Each row is a point on a tangle of strands that fork and nearly touch. The rows are in no order.
Two points are linked if the straight distance between their rows is under 24.4. Some points are linked to none.
Nepo: [18, -33, 9, -7, 2, 14, 2, 20]
fer: [-22, 47, -24, 18, -5, -22, 0, 12]
sof: [-18, 32, -7, -16, -28, -9, -4, -6]
Zotu: [7, -29, 20, 17, 19, 26, -2, -25]
piro: [-20, 23, -13, -13, -6, -11, 4, 0]
dogi: [-7, -8, 5, -15, -20, 8, -3, 29]
Kivi: [30, -27, 11, 4, -6, -14, 6, 38]
Vez: [-15, 29, -12, 11, -14, -8, -2, 26]
seki: [4, -27, 7, -18, -5, 21, -1, 17]
Minu: [-16, 18, -13, -20, -2, -7, 0, -11]
lili: [-2, 16, -13, 1, 11, -22, 15, 11]
far: [-13, -8, 15, 16, 22, 24, -1, -48]
bunul: [-11, -13, 21, 25, 26, 18, 5, -47]
mita: [-5, 38, -21, 31, 1, -25, 4, 27]
buv: [10, -7, -1, 4, -1, -8, 10, 31]
feli: [-6, -10, 3, -24, -3, 20, -10, -22]
dag: [-11, 11, -8, -10, -4, -8, 6, 12]
zigik: [3, -8, -5, -9, 11, 0, 7, 6]
kevip: [-5, 15, -1, -34, -24, 6, -8, -26]
diri: [-5, 3, 3, -33, -25, 9, -10, -10]
Kuvef: [35, -41, 14, 8, 13, 3, -3, 4]
kime: [-14, 45, -23, 28, -8, -16, -5, 22]
bopan: [3, -15, 18, 30, 30, 9, 5, -42]
tezek: [27, -36, 9, -1, 9, 6, 2, 13]
bas: [-24, 42, -22, -10, -2, -21, 4, -14]
Pufu: [-15, 18, 1, -14, -32, 2, -8, 14]
tav: [-24, 44, -22, 2, -3, -23, 5, 1]
zevi: [8, -16, -1, -8, 13, 8, 3, -1]
muv: [31, -37, 19, 24, 19, -3, -9, -19]
rubi: [-15, 30, -4, -2, -38, 0, -14, 17]
bufo: [-8, 20, -5, -34, -17, 0, -4, -37]
Fodez: [12, -26, 4, -2, 17, 14, 1, -5]
bara: [40, -38, 12, 3, 2, -15, -1, 25]
Liru: [10, -26, 10, 2, 20, 22, -1, -15]
Kopa: [-3, 24, -17, 13, 8, -29, 15, 17]
keli: [-9, 0, 0, -26, -9, 9, -7, -10]
kabub: [-12, 7, 4, -13, -34, 7, -7, 25]
tepuz: [33, -40, 16, 15, 17, 4, -6, -8]
fak: [-15, 25, -11, -28, -11, -7, -2, -28]
Deka: [23, -30, 19, 24, 23, 5, -1, -26]
felog: [2, 3, -4, 7, -7, -10, 10, 32]
kozub: [-7, -12, 9, -14, 2, 28, -14, -34]
dusod: [15, -26, 22, 31, 26, 7, 1, -33]
Duvam: [-4, 35, -20, 24, 6, -30, 13, 22]
Zod: [-1, -15, 4, -17, -10, 10, 1, 22]
gare: [-6, -14, 4, -3, 17, 23, -8, -32]
pafug: [-18, 33, -10, 8, -26, -4, -12, 19]
marif: [-8, 17, -8, 12, -10, -10, 6, 32]
tel: [-3, -13, 6, 9, 25, 19, -3, -36]
zil: [20, -18, 4, 1, -2, -7, 8, 32]
lifo: [8, 0, -8, 0, 15, -12, 12, 10]

A fork is a point with three links, a tip a point with one. Leave the first point through the second and follow the links. Name the first fork or tip that comes.
fak / Minu -> dag
Kopa / Duvam -> bas
lili / lifo -> Zotu
felog / buv -> bara

Name the points in between on the shortest way along the links from the first point to the second, in order.
gare / Deka -> tel far bunul bopan dusod
Vez / buv -> marif felog
lifo / tav -> lili Kopa Duvam mita kime fer
muv / dogi -> tepuz Kuvef tezek Nepo seki Zod
dogi / felog -> kabub Pufu rubi pafug Vez marif
